Each row is a point on a tangle of strands that fork and nearly touch. The rows are in no order.
Points whose rows are less than 112 apart are linked; no others are. Some points are linked to none.
(1191): [-19  15  12  12   0   7  -1 -12  -3 -25  42  26   6 -33  11  10   8   0
  22  13  15   1   6 -19  -4  15   3   1  15 -10  -6  26 -13  -8   3  13
   9 -24   4]
(726): [ 30  30   8 -14  22 -15 -24 -47  13  33  21 -11  37  20  -3   6  27   6
  -9 -19 -37 -42 -20  48 -10 -16   2  12 -32  -8 -33 -37 -27  41   1 -16
 -12  25  12]
(940): [ -4  -2  -5  -4  -6 -13  30  -6 -16  40 -17  16 -39  32  -8  -3  -2 -31
   3  -6  38  12 -24  -9 -33  64  -4  24   7   0  12 -34  21  13   4  -4
   4  18  -9]
(1221): [-24  15 -22 -22   5 -13  18 -13   0   4 -25 -17   1  -1  -7  -4 -11 -20
   0  -7 -19  -5 -15   6 -43  32 -14  32   8  -8 -26 -15 -15  15  12   2
  -4  -1 -12]
(1189): [ -6 -14 -17 -11   2  16  41 -19  42   2 -18   2 -19  16  22  17  -7 -25
   1  14   5   6 -39  -5 -71  21   5 -10   0  20 -22  18  17  12  16 -32
 -10 -13  12]
(787): [  2  44 -19  11 -24 -37   3  -1  20  24  40   6   0 -14  13  -8  11 -15
  10  31 -33 -27 -28 -11 -35 -26  18  10  36 -14  -2 -14 -39  17  14   0
  12  13   0]
(696): [-17 -31   7  23   1  46  65   5 -13 -14 -16  -4  -2   1 -10  -9   4 -30
  16  21  42  17 -38   5 -56  27 -23 -13  21   2 -38 -11   5  11 -25 -26
 -33 -20  -8]
(534): [-16  24   7   7  13  39  44   3  -9  -7  -8 -14  29 -29   2   6  10   9
  -1  -5  46  23  -7  10  -5  40 -35  25 -16  -2 -25  -1  12  16 -34 -24
   9   1   3]
(312): [ 33  20  -6 -40   8  -9 -46  -4  20  44  14   8   7   5 -15  13 -12  10
   4   6 -27 -11  14  23  12 -10  21 -44  -8 -18  47   1  36  12   8   7
 -27   3  22]
(228): [  0  -8 -31  41 -15 -11   8  -2  53  12   5  13  -2   0  32  25 -10   2
  11  14 -24  -7 -23 -11 -44 -57  17 -24   1  12   0   7   9  11  12 -29
 -18 -17   1]
(1194): [ 28  21   3 -34  16 -54 -64  -2 -34  16  34  -1 -12  29 -33 -35   0  13
 -12 -30   1  30  20  29  45  -9  34  -8  17 -15  39  -4   0  -1   7  48
  19 -14  28]
(458): [-32  -6 -26   4 -16   5 -36  -5 -10  10   7  40 -15 -21 -11   3 -24  -2
  17  36   5  20  -6  -7 -49   5  -8 -13  13 -20  20  19  12  -1   1 -26
 -23 -17 -20]
(356): [  7   1 -30  17 -17 -41  15  34  31  22   9 -15 -25  20  15 -14  -7 -18
 -23  36 -27 -13 -18 -52  -3  -1  48  -7  20 -16  31  -2  -1  -5  10  19
  12  23  29]
(743): [ 24  22   3 -22 -10 -29 -34 -20   4  61  -1   4  11  25 -29   6   6  17
  -6  18 -28 -19  -5   8  -2 -10  30  -7 -19  -9  42 -14  25   1  10  -7
  -6  25   6]
(485): [-14 -13   0  10  18   8 -20  29 -38 -37 -23   7  -2 -27  -9  -3 -26  21
  10 -11   2  16  -1   4  12   7 -34  16   1   5  -5  10  13 -34  -4   8
  -2  -7  -8]
(1291): [ 35  23  31 -16   7 -27 -13  -8 -20 -10  29   9  -6  10  -6   2  31  -7
 -13 -20  -8  -1  48  16  43 -34  36  17 -30  34   4 -29 -10 -19  13  36
   0   8  -5]
(735): [-23  15  -4   2  -5  23  39  -6  14 -17  10  13  -6  16  31   0  21  -2
   3  -4   3  10 -28  20 -42  18   3 -11  21  18 -39 -11 -22  46   4 -35
  20 -48 -27]
(966): [ 33 -21 -41 -29 -27 -54 -57  -4 -12  82  43  -1 -14  45 -34 -63  10   6
 -39  10 -16 -22  -6   2  36   0  39 -13   8 -19  67 -18 -24   6  -2   7
  30  12 -10]
(184): [ 17  34  -6  -8  27  22   3 -28  22   2  25   4  21  -1  17   5 -17 -14
 -11  -3 -14  -2  21  32 -31  55  -2   8  15   6 -22   3   7  21 -10 -18
   5  -3  21]
(552): [-10 -50   1  26  10  67  23 -27  30 -13 -28  28  28  14  16  -2 -33   2
  21  -1  47  19 -16   8 -35 -10 -43 -39  -6  18 -27  13  19  18 -21 -59
  13 -22   3]
(835): [ 37  -8  -1 -28 -14 -50 -61 -30 -46  63   4 -30   0  53 -42 -23  32  17
 -40 -11  -5 -13   5   7  37   9  32  13 -37 -30  41 -27  -3  25  18 -12
  13  22  -4]
(122): [ 24  11  20 -22   0 -23 -60 -20  -1  16 -26  -5   5 -29  19  23 -23  10
  -2   2  11  -3  14  29  35 -14  21  -9 -19   7  26 -21  -7  -4   7  18
 -22   8  -6]
(817): [ -4 -52   9  13  -2  46  13   1  26 -36  -6  13   8 -27  17  24 -18   4
  34  -8  11   0 -17  -8 -12   6 -20 -22  19   0 -34  26  -2 -10 -24  -8
 -13 -23   7]
(217): [  6  20   5 -32   7  -2  -3 -19  15  16   9 -10  30   5   8  28  23  11
   2  -2 -11 -21  -4  36  20 -50  38 -14 -35  17  10 -14  12   5   8  24
  -8   9  25]
(131): [ -2  23  30  26 -19 -15  18 -43  -6   7  -5 -25   5  23 -17  31  67  -6
  12  -2  -7 -44  17  31  25 -43  -8  27 -19   2  -9 -19  -3  27  19 -23
  -7  33 -19]
(716): [-14  -1  21  25  14 -15  32  44 -14   7 -43 -30   4  39 -15 -11   5  10
  12  14   4   0   5 -23  40  20  16   4  -3  10   1   0  19 -35 -23  -3
   2  21   7]
(987): [ -8  28 -22   5 -17 -44  -5   3  11  55  50   1 -19  22   5 -12  40  -7
  -6  31  -2 -25 -14   8  -6  -6  27  23   5 -11  24 -18 -27  16  13  -5
  16  30  12]
(1056): [  9  34  -1 -12  18 -10  -3 -28  44  25  14  -7  19   7  27  23  19  14
  -6  -7 -19 -33 -23  40 -16 -31  14  -4 -30   5  -7  -6 -10  14   6 -18
 -11   8  22]
(1002): [-34  13  10   5 -17  12  37   8  10 -30   2   2   3  -4  39  19  38   4
  19 -20   3   2 -19   1  -3  -6   5   3  10   6 -33 -15 -17  16  -3 -26
  24 -26 -19]
(285): [-15  11 -35 -35 -21  -6  -8  34 -14 -17  -5  42 -37   0   1  -3 -21 -20
  21  22 -21  -5 -42 -46 -17  -5  -1  -7  30 -33  25  -1 -25  -2  21  24
  24 -20   8]
(811): [-16  27 -39 -59  -5 -17 -43  -5 -33 -29  14  14  -4 -35   0 -15 -14 -24
   2   3 -23  -8  21 -40  -4  -2 -32   8   2  -9   3  17 -31 -22  36  24
  13 -24   5]
(236): [ 12  35   6 -33  22  -4 -14 -47   3  23  32  -5  37  12  -9   1   7   1
 -21 -20 -28 -11  10  35  -9  31  -2  26  -9 -13 -39 -20  -9  23  -6 -19
   7  15   5]
(130): [-13  14 -27 -24 -24 -22 -48 -11 -30   9 -15   0 -23 -31 -11  10 -25   5
   5   2  -8  -2  -3   6 -29   4 -14  10  18 -16  19  -6  10 -16   9   3
  -6 -18 -17]
(440): [ 10  -7  -2  18 -10  28  38  52 -13 -29 -13  16 -26  -6  -4  -9  -6 -30
  26  -7  15  -7  -9 -24   9  35 -24 -19  30 -10  10 -15   2 -32 -32  14
 -23 -19   9]
(614): [  5  27 -11 -27  -1  -4 -27 -23  22   6  28  16  10 -25  -2   5 -13  -8
  10  -5 -31 -27  32  17  -8  -2  -1 -18   9 -11  19   3  15   2   9  18
 -11   7  16]
(613): [  2 -75  -5  46  20  85  44  26  20 -37   4  25   9 -19 -13  -8   9   9
   6 -16  40  28 -28   5 -26 -12 -45 -42   4   5 -19  27  20   3 -34 -26
 -22 -36  24]
(1226): [  3  16   4 -30  -5 -31 -12  -4 -55  19 -19 -28 -12  16  -2  23  -2   9
 -30 -44  18  29  21 -25  26   8 -20  48 -23   4 -15 -16   9 -12  19   8
   2   8 -26]
(1395): [ 33  15  27 -32  12  -5 -21 -30 -16  23  -8 -13  42  33 -27  17   3  21
 -15 -19 -15 -17  22  35  38 -43  20  11 -51  10   6 -32  25  16  10  27
  -3  23  10]
(45): [-21  -6   2 -11   9  23 -47  14 -35 -60  20   6  15 -66   7  -2 -21  13
  25 -21  19  15  20   8  13  -4 -57 -11  17 -11 -22  38 -32   9  18  22
   4 -39  -8]
(861): [  6   9  -2  -7   9  33   5 -47  22 -21  22   2  34 -19  31   9   2 -10
  12  -7 -25 -27  27  24  -7   5  -4 -10   4  37 -37   5   3  22  -4 -30
  13 -10  10]
(405): [ 30  10  23  51   1 -22   0 -31  12  37 -33  -5  35  35   3  13 -15  -7
  13 -15 -16 -29   3  -2  22 -11   5  14 -15  10  17 -32  29  -4  -6 -13
   9  37   4]
(206): [-16 -25 -20  38   9  12  20  19  22  -3 -28 -10  13 -13  19   9 -27 -27
  12  28  -6 -10 -27 -22 -45   8  -1   0  -7 -16  -5  -9   1   6   3   0
 -39  -9   3]
(519): [ 10 -38  17  26   6  37  46  14  26 -20 -39  -4  -5   4  -2  21  -7  -1
  16 -10  20  -2 -27  -6 -16  16 -26 -17   1  12 -22  21  20 -44 -36 -29
 -11  -2  17]
(1026): [ 40   9 -28  29  -8 -33  -6  -8  51  58  41  -8  11  36  -4 -16  10 -22
 -25 -28 -49  -8 -27   7  -4  -8  22 -14  -7 -40  26 -45  13  46  -5 -27
 -15  27  21]
(1010): [ 13  22  28  16  33 -18 -18  -9  14 -10  -3  -2  -2   4  12   0   7 -11
  -4  -7  -4   9  24  14  23  22  -4  11  -2  10 -24   3   0 -30 -15 -29
  15  40   7]
(1208): [ 24 -39   0   4  -2  36  28  19   9 -20 -17  38 -41  -3   0   8 -35 -40
  25  -6  10  13  -8  -8 -41  10  -3 -37  15   1   7   7  42  -1   4  23
 -44  -8   5]
(428): [-25  36   9   4  27  15  25  -4  14  12 -20 -27  36   3   8  10  -1   1
 -12   5  27  13   4   8  -6  21 -12  24 -25  -8  -5  -6  27  12 -20 -15
  -2  18  22]
(547): [-12  17  -4 -14   0 -27 -12  13 -21   0 -17 -12   9  -5   2  -7  -2   8
   2  24 -23  -6  11 -22  16  -5  30   7 -13   9  25  -6   8 -15  18  30
   1   4  -9]
(1179): [ -9 -22  16  10  21  30 -27  13   0 -50  20  23  21 -64   0   7  -7  39
  27 -21  18  24   8   9  17  -7 -34 -11 -12  13 -22  60 -11   2   9  21
   8  -8  -2]
(683): [ 12  15   6 -23   2 -40 -53 -39 -22  64   0 -12  17  29 -31  -3  -8  23
 -28 -24  -1   9  -3  23   8   1  12  16 -22 -32  37 -16  13   1  -1   4
   1  14   1]
(950): [ 15  21 -26  -5  -7 -63 -30  26 -21  97   2 -33   7  51 -19 -24  18  17
  -9  31  -5 -11 -12  -8  35   3  38   5   0 -13  52 -26  -8  42  26   8
   8  24 -11]
(692): [  1 -16  40  14  12   6   1  28 -51 -29 -33 -17  29  -7 -24 -16  12  42
  12  31  26  19  19  -8  44 -28  25 -13  -9  27   5  14   1 -35 -14  26
 -14 -22 -13]
(1256): [ -8 -14   3 -29  -3 -16 -46 -13 -39 -47   6  12  -6 -39  -8   3  -6  -3
   7  16  -1   0   4 -56   1  -6  -5  15   0 -17   0  23 -36 -42  35  27
  10 -17   7]
(989): [-31  10  -7  -2   7 -35   0  33 -17   3  -1  -3  -7  15 -11 -21  17 -12
  13  17  -4   0  15 -26  29  10  16  30   9   3  -6  -9   2 -29   5  10
  22  32   6]
(1335): [ 10 -63  -3  43  38  85  18  31  11 -52  17  10  18 -21   9 -12   0   6
   5   5  25  33 -33  13 -34  26 -40 -25  13   3 -36  27  -6  28 -13 -24
 -20 -43  11]
(1311): [ -1  18 -43 -15 -12 -37 -29  14 -15  54   6  16 -31   2 -15   3 -32  -4
   0  10  -3   2 -17 -19 -27  16   7  15  20 -27  30 -18   1  -1   5  19
  -6  -9   0]
(284): [ 10  10  18  -9  33 -14 -42  10  33 -34  16   6 -19  -9   1  -8 -12  -2
   3 -10 -18  17  30  10  28  31   1  -9   3  -4   4  33  -2 -26   9  13
   9  37  28]
(955): [-15 -18  30  27  -6   2  13  11 -30  -1 -33 -22  31  12 -11  -2   3  36
  18  56  12   1  15  -8  20 -42  36 -19   2   8  19   8  15 -10 -17  18
 -33 -25 -11]
(377): [ 17   0 -15   4 -23   3   4  53  15  -3  -9   2 -24   6  11  18 -48  -8
  -2  25 -24   1  12 -14   9 -25  34 -34  34 -19  19 -11  25   8  -5  29
 -26 -11  -4]
(566): [  8  18  -2  38  -4 -26   7  -5  20  14   4   7 -14   2  21  -1 -16 -13
   2  -5 -20 -10   5  15 -13  16   0  17  38 -18 -15 -39 -10  15 -27 -19
   5  20 -12]
(1288): [  1  20  11 -26  -6 -50 -33 -10 -45  15  16 -32 -14   3  -7  -3  23 -14
 -40 -12  28  19  34 -20  30  12   3  49 -29  -5   2 -17 -20 -19  12  15
   4  20 -14]
(880): [-12   6 -30  18  -2  24 -19  21  22   0  35  38 -44 -15  18   3 -17 -24
   6  42   1  10   0 -16 -42   7  -5 -26   7 -27  19  32 -10  16   5 -21
 -32 -23   2]
(1283): [ 25   4   9 -26   0   3  -8  -5   1  35  12   3  -7  30 -20   8 -17  17
 -27 -28   4  31  13   9  29  35  30  -4   7 -20  35  -4  54   9 -19  13
  20   8  24]
(268): [-11  -5   7  29  17  22   0 -22  33 -33  25   3   7 -17  39  20  -5  37
  -7  17  26  -5  -8  29 -30 -22   1  -7 -10  10 -13  40  -1  -4 -10 -23
  -6 -13  20]
(1364): [  3  30  -1  34 -22 -48   1  -8  26  35  22 -22 -21  25  14   7  69   5
 -20  29   1 -37 -21   2  -2 -18  30  14 -12  12  31  -4 -14  21  33 -22
   5  25  11]
(827): [ -4 -47  10  11  14  48  13  -5   4 -81  18  14  13 -41  17 -14   3  16
  -8  -8 -14   6   1 -21  -2   7 -33  -1   8  22 -51  34 -53 -12   6  -3
  23 -30 -14]
(100): [-54  -4  -9  10 -14   6   5  -2 -14  -3 -33  19   5  13  -6   4   2  29
  24   3 -17   5 -16  -3 -20 -28   5  -6  -9  18  13   1  17   0  23 -11
  13 -12 -44]
(551): [  1   8   7 -18   9  20   2 -60  -3 -18  13  -2  37 -17  14   9  16   7
  -9  -6 -15 -12  32  19  -3 -18 -10  23 -30  38 -44   1 -15   7   0 -21
   6  11 -31]
(252): [-11 -59   5  -3 -15  45  20  35 -19 -40 -24  16 -22 -15 -13  -1  13   5
   7  -2   7  22 -50 -20 -19  17 -13   1  11 -11   1  -6  -5 -20  19  15
   0 -22 -16]
(997): [ 11   9  42  11   9  -1  35 -17  -6  20 -55 -48  30  59 -16  -4  -4  12
 -28  -2   2 -10  29   5  52 -18 -14   8 -33  12  11   0  24  -7  -7   6
  20  42   9]
(159): [  8 -21  -8  30  16  25  39  41   5  -7 -11  36 -55  11   1   3 -41 -56
  26  12  17  31 -14  -7 -35  -9  -1 -18  -1 -15 -20 -11  25   9  -2 -15
 -63  -8   9]
(192): [ 20 -37   3  41  36  75   4  22  -1 -37  13  -4  19 -43 -11  -9 -31   8
   7  10  16  14 -16  29 -12  37 -48 -14  38  13 -55  44 -10  18 -29 -11
 -19 -32  11]
(363): [ 10   3  28  15  19  13  27  -2  17 -18 -27  -8   9  11  12  22   7  12
  -2 -10   9   9 -12  -2  11  12 -23  13 -13  26 -41  28  13 -33 -19 -52
  25  21   9]
(1102): [-18 -39  11  28 -24  26  42  34 -19  -1 -35 -24   7   6 -12   6   0  13
   6  29  10 -10  -8 -18   7 -16  11 -22  13 -10  12  -3  24 -21 -30  11
 -35 -23  -3]
(1057): [  6  18 -28  32 -21 -42 -10  19  -5  70   9 -13   1  36 -10 -21   2 -16
 -16  -2 -13   1  -1 -16  26  17  31   3   0 -24  50 -49  21  40   6   1
   3  24  -6]
(1313): [ 14   4  19 -12  29 -21 -50  16  14 -26   4  -5   1  -6  -1 -12 -24  -5
   8   3 -17  -7  41  -3  26   9  15 -31  -4   0  33  44  -7  -8  29  59
 -12  14  33]
(571): [ 17   8  -2  -4  -7   7  34 -10  26  21 -23  18 -25  36   8  12   0 -30
   6  -6  11   3 -22   0 -43  39   8  -5  -7  17   4 -11  36   4   8 -26
   7  14   5]
(1055): [ -6  -5   7  30 -22   3  30   2  11   9 -19 -10   0  -3   5   8  -1  -4
  10   1  -4 -32  21   9  15 -27  12 -17  23  11  12 -14  24 -21 -38  12
 -16   7  -1]
(12): [ 14   5  36   9  15 -30  -5   6 -71  -4 -33 -37   9  16 -33 -17  13  30
 -14   9  30  15  39  -1  46 -24   5  17 -22  37   7   3  -7 -38 -18  27
 -11   0 -16]
(877): [ 35  22  -2 -27   2 -45 -30   1   9  14  22  13  -9  -3 -26 -17  -2 -16
   4  53 -15 -13   8 -28  11 -39  48 -32  29 -18  49  18 -29  -6  19  66
   2  -1  40]
(1219): [-25  26   2  -2 -19  -8  32 -10  -7   7   0 -15 -18  20  -2  15  59   5
  -4  -1  -2 -14  16  10  19 -11  -4  27  -9  17  -5   2   5   9  20 -21
  16  24 -23]
(623): [  9  30 -15 -49  -3 -30 -28 -16  -4  -3  19  11  -7 -26  -6 -15   2 -21
  -3   8 -39 -20  29 -22   2  -5  17  -7  -6   2  25   3 -10 -20  33  34
  10   3   7]
(1024): [ 48  17  29 -28   0 -30 -19  -9 -39   8   7  -8  13  38 -17   2   4  28
 -10 -21 -28  -3  35  26  50 -28  45  11 -18  18   9 -23  13   5  13  46
   3  -4   0]
(1234): [-18  -6  17  -2  21  25 -25  -7  11 -29  12  18  14 -31   4  13  -7  52
   7  10  24  17 -14  23  -7 -32   4 -14 -38  19  12  50  -4 -12   8   8
  15  -3  -7]
(7): [ -8  29   9   2  10 -10  29   9 -34  19 -24 -32 -10  26  -8  18  19  10
 -29 -36  25  20  12  -9  39  29 -31  56 -36  -4 -10 -10   7   7   7   3
   9  25 -26]
(1357): [ 16  30   6  -9   8 -37 -41 -36 -32  -2  30   1  -3 -25  15  -5  13  -9
 -32  -5   0  -3  27  -2  -4  19  -8  46 -24  -3   4 -15 -46 -12  17  11
  -5  14 -18]
(620): [-21 -19  11 -17  -8  38  25 -23 -21 -27 -31   3  22 -32 -19 -13   4   3
  11 -20  18  22  11  11  -9  14 -46   0   3  29 -46  -3  -2  -7 -25 -52
  12  -9 -48]
(197): [ -5   5 -23 -27   9  16   7  19  41 -23  10  27 -33  -3  23   0 -29 -16
   7   8 -40  -1 -40  21 -54 -11 -13 -27  29  -3 -18  19 -26  15  13  -2
  -8 -24   4]
(1096): [ 39  20 -29  29 -13 -27   2  11  35  84  17 -21   9  52  -7   0   1 -20
 -21   8 -26   2 -15 -13  11 -16  40 -15 -14 -28  39 -33  35  49  12 -32
 -17  32  19]
(1107): [ -3  15 -49 -24  -6 -49 -51  11 -12  73  40   7 -21  26 -27 -25 -20  -6
 -17   7   2   8  10  -7   8  -2  26 -13  28 -35  55  -7  13   5  -4  23
  -5  -9  20]
(1007): [ -8 -67   9 -16 -17  47  35  34 -38 -40 -42  -1  -8 -37 -42 -19  24   6
   1 -25  22  31 -42 -14  -9  12 -44   0   4   5 -15  -2  14 -31  -5   2
   2 -15 -33]
(1322): [  9   3  10 -26   5 -17 -30   0 -53 -54  39  11  -7 -46 -13  -1   8 -20
 -10   1  17  24  34 -60  18 -10 -34  33  -2  -3 -31  29 -27 -41  13  30
  13  -1   5]
(764): [-11  12   5 -29 -10 -58 -37   0 -14  18  16 -26 -13   3  -7 -24  18 -23
 -38  10  24   6  23 -36  34   8  32  23  -8 -27  24 -16 -45 -22   8  31
  26  26   0]
(660): [ -5 -60  -9  37  -4  52  39 -17  18 -12 -25  10  14  -7  19   1 -21 -28
  25   4  33   8 -23  -4 -48   0 -25 -33  17   8 -41  -6  -6  11 -29 -33
 -36 -34 -11]
(1314): [-11  11  13  39   1 -39  17  -3  33  15  -9 -38 -13  31  19   7  17  11
 -21   9   0 -15  -8   7  -4 -22  28  18  -9  -3  20  -6   5  11   2   3
  -1  21  20]
(431): [ 12  13  21 -10 -11  -4   7 -11   4 -42  25  -2 -12 -26  15  10  20   0
 -10 -14 -12 -24  44  26  30 -29  17   9 -19  27  -1 -11 -12 -18   1  22
   7  13  -2]
(1340): [ -7  -3  33  24   6 -23  17  -7  13  -2 -45 -48  -6  27  10  12   0  16
 -20  -5  -7 -16  -3  20  29 -32  10  17 -16  17   4   1   1  -8   3  12
   4  36   0]
(139): [ -6   6   6  11   6  51  35 -10   3 -10  -5   6   4 -16  -3   6 -21  -7
  -7  23  37  29 -13  33 -44  36 -26  -4  23   2 -40  10  10  33 -39 -30
  -7 -17  -2]
(539): [-10   8 -29 -16   3   5  25  40  14 -16  13  42 -32  14  13  -1 -22 -35
  23  12 -22  10 -37  -9 -37   8   2  -5  22 -19  -1  -3  -8   5  14  27
  -3 -19  15]
(688): [-17 -29  21   8 -24  -1 -21   4   6 -44 -19   1  -6 -39  13  -1  -1  15
  17  18  -6 -10   1  -7  14 -50  22 -17   6   6  14   9 -21 -26  10  29
   2 -15 -20]
(1305): [  7   2   8   0   3  24  50  27 -12 -39   3  12  -9 -23  11 -14 -10 -27
  23 -32  12  -5 -11   1   1  44 -38   5  35   8 -43  -4 -21 -22 -33   7
   4 -17   2]
(838): [-31  20   9  -2  -9  12  65  15 -10  -8 -23 -16  -1  16  -1   8  55  -5
  24 -20  10  -3   1  -5  15   4 -29  14  -1  21 -27   0   4  -2   7 -33
  11  -2 -31]
(1071): [-19  -9   9  31  -7  33  54 -16  13  -2 -28 -14  21  21  17  23   5  13
  10  -7   8 -26   1  19   0 -42  -9  -2 -13  36   6   4  34   0 -21  -9
   5   3  16]
(1294): [-11 -53   8  -4   9  35   9  10 -22 -53   1  24  17 -40  -5  -6   0  26
  19 -50   1  18   4 -38  21 -17 -41   2 -11  18 -47  10 -34 -34   6   7
   8 -28 -43]
(412): [-30 -30  12  -6 -15  36  29  11 -32 -21 -43 -19  27 -34 -38   0  22  22
   2 -22  25  14   0 -19   7 -13 -46   7 -17  14 -19  14   5 -24 -19 -16
   0  -6 -40]
(1156): [  2 -34  10   6   2  60  33 -34  16 -20 -32   6  37  -6   0  -6 -10  19
  14 -26  30  20  -6   9  -8  -3 -50 -19 -13  47 -61  18  -4   1 -30 -57
  38 -13 -15]
(389): [ 34   5   2  -2 -25 -32 -26 -13 -23  75   0 -30   3  73 -38 -14  43  23
 -15  15 -12 -30 -12   8  47   3  28   7 -28 -29  47 -24   1  64  23 -14
  10  42  -6]
(303): [  9  17   7 -17  -3   0  23  31 -18 -22  10   5 -20 -28  -4  -7   6 -16
  -6 -33  17  26  14 -20  18  48 -26  38  14  -1 -34  -7  -9 -21 -23  -1
  30  10   0]
(259): [-20   3 -17 -37  10 -21 -31   9  -3  -3  23 -11 -16 -21  -3 -26  -7 -25
 -29   7  25   8  13 -43  23  61   4  25   0 -45  17   3 -33 -23   0  27
  26  20  23]
(1181): [-23 -61   3  -8 -23  30 -24  15 -12 -49 -17  11  -9 -38   2   8 -18  23
   7  -6 -12   0 -22 -17   1 -23  -8 -15   9 -24   9  -1 -27 -21  16  25
  -2 -34 -28]
(828): [-21 -40   9   0 -13  14 -27 -26  36 -37  11  14   8 -43  48  -6   1  14
  21  -9   0 -16   6  12   4 -53  10 -25   5  11 -12   4 -52   7   8  10
  11 -18 -16]
(299): [ -2  -4 -27 -38   6   0  -8  27  12  18  19  15 -33  19 -11  -9 -24 -17
 -19 -22  17  31   1 -16   7  64  16  -1  13 -19  24   5  32   7  -7  24
  20   2  23]
(208): [-21   9 -22 -10 -30  -8 -25 -34 -31  -6 -15   6  -4 -45  10   1  -8  -2
   1  -3 -15 -15  12   0 -24  -4 -23  21  -3  13   8 -14 -16 -11  19  -4
  -1 -26 -50]
(775): [ 33  13   4 -23  23 -30 -46   4  34  21   9  -8   2  18   1 -15 -23   7
 -15  10 -17   5  27  13  26   2  39 -45   6 -25  48  26  11   6   6  41
 -19  -1  32]
(956): [-35 -37  -6  34  -6   4  10 -14  36 -18 -35  10  12  11  28   3   5  23
  20   6 -20 -10 -25 -14 -28 -42  11 -24 -13  25  -6  13   1  -1  20 -35
  11 -14 -17]
(21): [  4 -24 -10 -15 -25  32   4  26  26  -8 -12  25 -31 -10  16  27 -50 -12
  15 -11 -10   5  -4  11  -5 -10  10 -39  22  -2   8   3  29   5   4  21
 -18 -21  -2]
(116): [  2 -19 -36  -7  -7 -41 -42  12  -7  62  50   3 -11  54 -16 -60  -9   0
 -43   8  -2  10  13  13  21  -4  56 -14  21 -26  62  -2   2  14 -11  20
  15  11   2]
(728): [ -2  18 -27  23 -41 -29  11   5  22  26  24  18 -12 -12  11   1  10   8
  11  28 -36 -16 -40 -24 -34 -52  19  -6  17   4  30   0 -15  18  26  -6
  -3  -3 -23]
(633): [  6 -11   9  18  11   7  39  42 -15   1 -34  -8  -9  10 -14  -8 -14 -17
  12 -23   6  -2  -7 -34  19  59  -9   3  11  -1   0 -18  14 -44 -30  21
 -16  -1  12]
(541): [ -2  -3   6  25 -24 -10  12  20  18 -25  13   6 -21 -17  10   6  -6 -22
   8  22  -7 -14  23  -7   8 -21  21 -24  42 -17  14   0  14 -25 -23  23
 -11   1  26]
(693): [ 20  24  24  24   1  -4   4 -45   9  15  -3 -29  22  45   1  21  35   7
   1 -16 -23 -58  -6  45   4 -24 -18  33 -31  -6 -22 -35  -3  49  16 -28
  12  37   6]
(1376): [  2   6  -6  25   3  21  31 -37  33  -8  -9   5  24  24  27  22   7  -4
   7  -8  -5 -39   3  22 -25 -29 -13  -2  -5  35 -18  -4  33  18  -7 -52
  13   2  18]
(1373): [-17  -2 -20  20  23  28  -1  13  42 -23  39  13 -21  -9  24   8 -12  -1
 -11  33   8  13  -1  16 -40 -11  -2 -19   5  -1 -18  44   1  15  -5 -43
 -20 -31  29]
(36): [-30   3 -11  -2  -4  -2  37  15 -38  20 -37 -23 -18  14 -25  -5   9  -4
  -3 -10  42  11 -12 -11  -2  58 -30  42  -2  -2   3 -12  10   3   0   2
  -1  17 -10]
(296): [-24  -7 -24 -36  -8  16 -12  -5  30 -35  -2  11   4 -32  31   1 -17   3
  13  -2 -30 -12 -10  16 -21 -16 -12 -27   6   5 -12  12 -35   8  14  -1
   3 -23 -22]
(295): [-10  25  -2 -38  -8  -6 -28 -40 -30 -11   9   3  14 -30  11   7  23  -4
 -15  -8  -8  -4  33   3 -10 -16 -14  29 -30  16 -13 -10 -22  -5  19  -7
 -10   6 -36]
(991): [  2  -3   1   2  14  40  -3  13   1 -26  24   5  -1 -46 -15   2 -28   2
  -4  11  21  30   4  18 -21  57 -37   7  41 -10 -37  35   1  19 -24   0
  -5 -13  17]
(658): [  2  14  18  20   9 -21  14  -5 -13  42 -33 -19  27  46 -21 -10   0   5
   1 -11  -8  -4  26 -15  33   9  15   9  -3  -3  20 -21  36  -9 -20   3
   2  21   7]
(1038): [ 13  -3  32  15  21  28   1  -4   8 -54  38   8  15 -58  26   3  10  21
   4 -13  23  17  20   0  21   1 -19   1 -13  27 -52  60 -37 -16  -8   1
  23 -12   0]
(911): [ -3  16  -8 -24  15   0   6  21   7   6  17  17 -21   6  -4  -4  -7 -12
  -6 -33  14  33  -3   5  -1  59  -7  21  20 -12 -18  -2  18  -3 -22  -4
  29  16  26]

Follow the links from the first point to the second, and from the first to the third. Name the last point that the two ways share.
(12); (431); (764) | (861)
(259); (1395); (1071) | (861)
(775); (787); (440) | (716)
(1056); (7); (827) | (295)
(1335); (303); (835) | (312)
(1305); (620); (1256) | (623)
(1007); (440); (1096) | (312)
(363); (1322); (440) | (623)
(940); (1234); (1056) | (295)
(764); (217); (131) | (726)

A fork is a point with three links. Follow the links from the first point to the second and name the forks in between, in order.
(1189); (259) | (1288)
(1179); (1288) | (130) (295)
(693); (1311) | (726) (861) (295) (130)
(950); (197) | (312) (660)
(683); (228) | (312) (623) (716) (658)
(7); (131) | (1288) (295) (861) (726)
(1294); (1024) | (1179) (130) (295) (861) (726)
(541); (45) | (1055) (861) (295) (130) (1179)
(412); (1313) | (660)
(1283); (519) | (716) (623) (312)
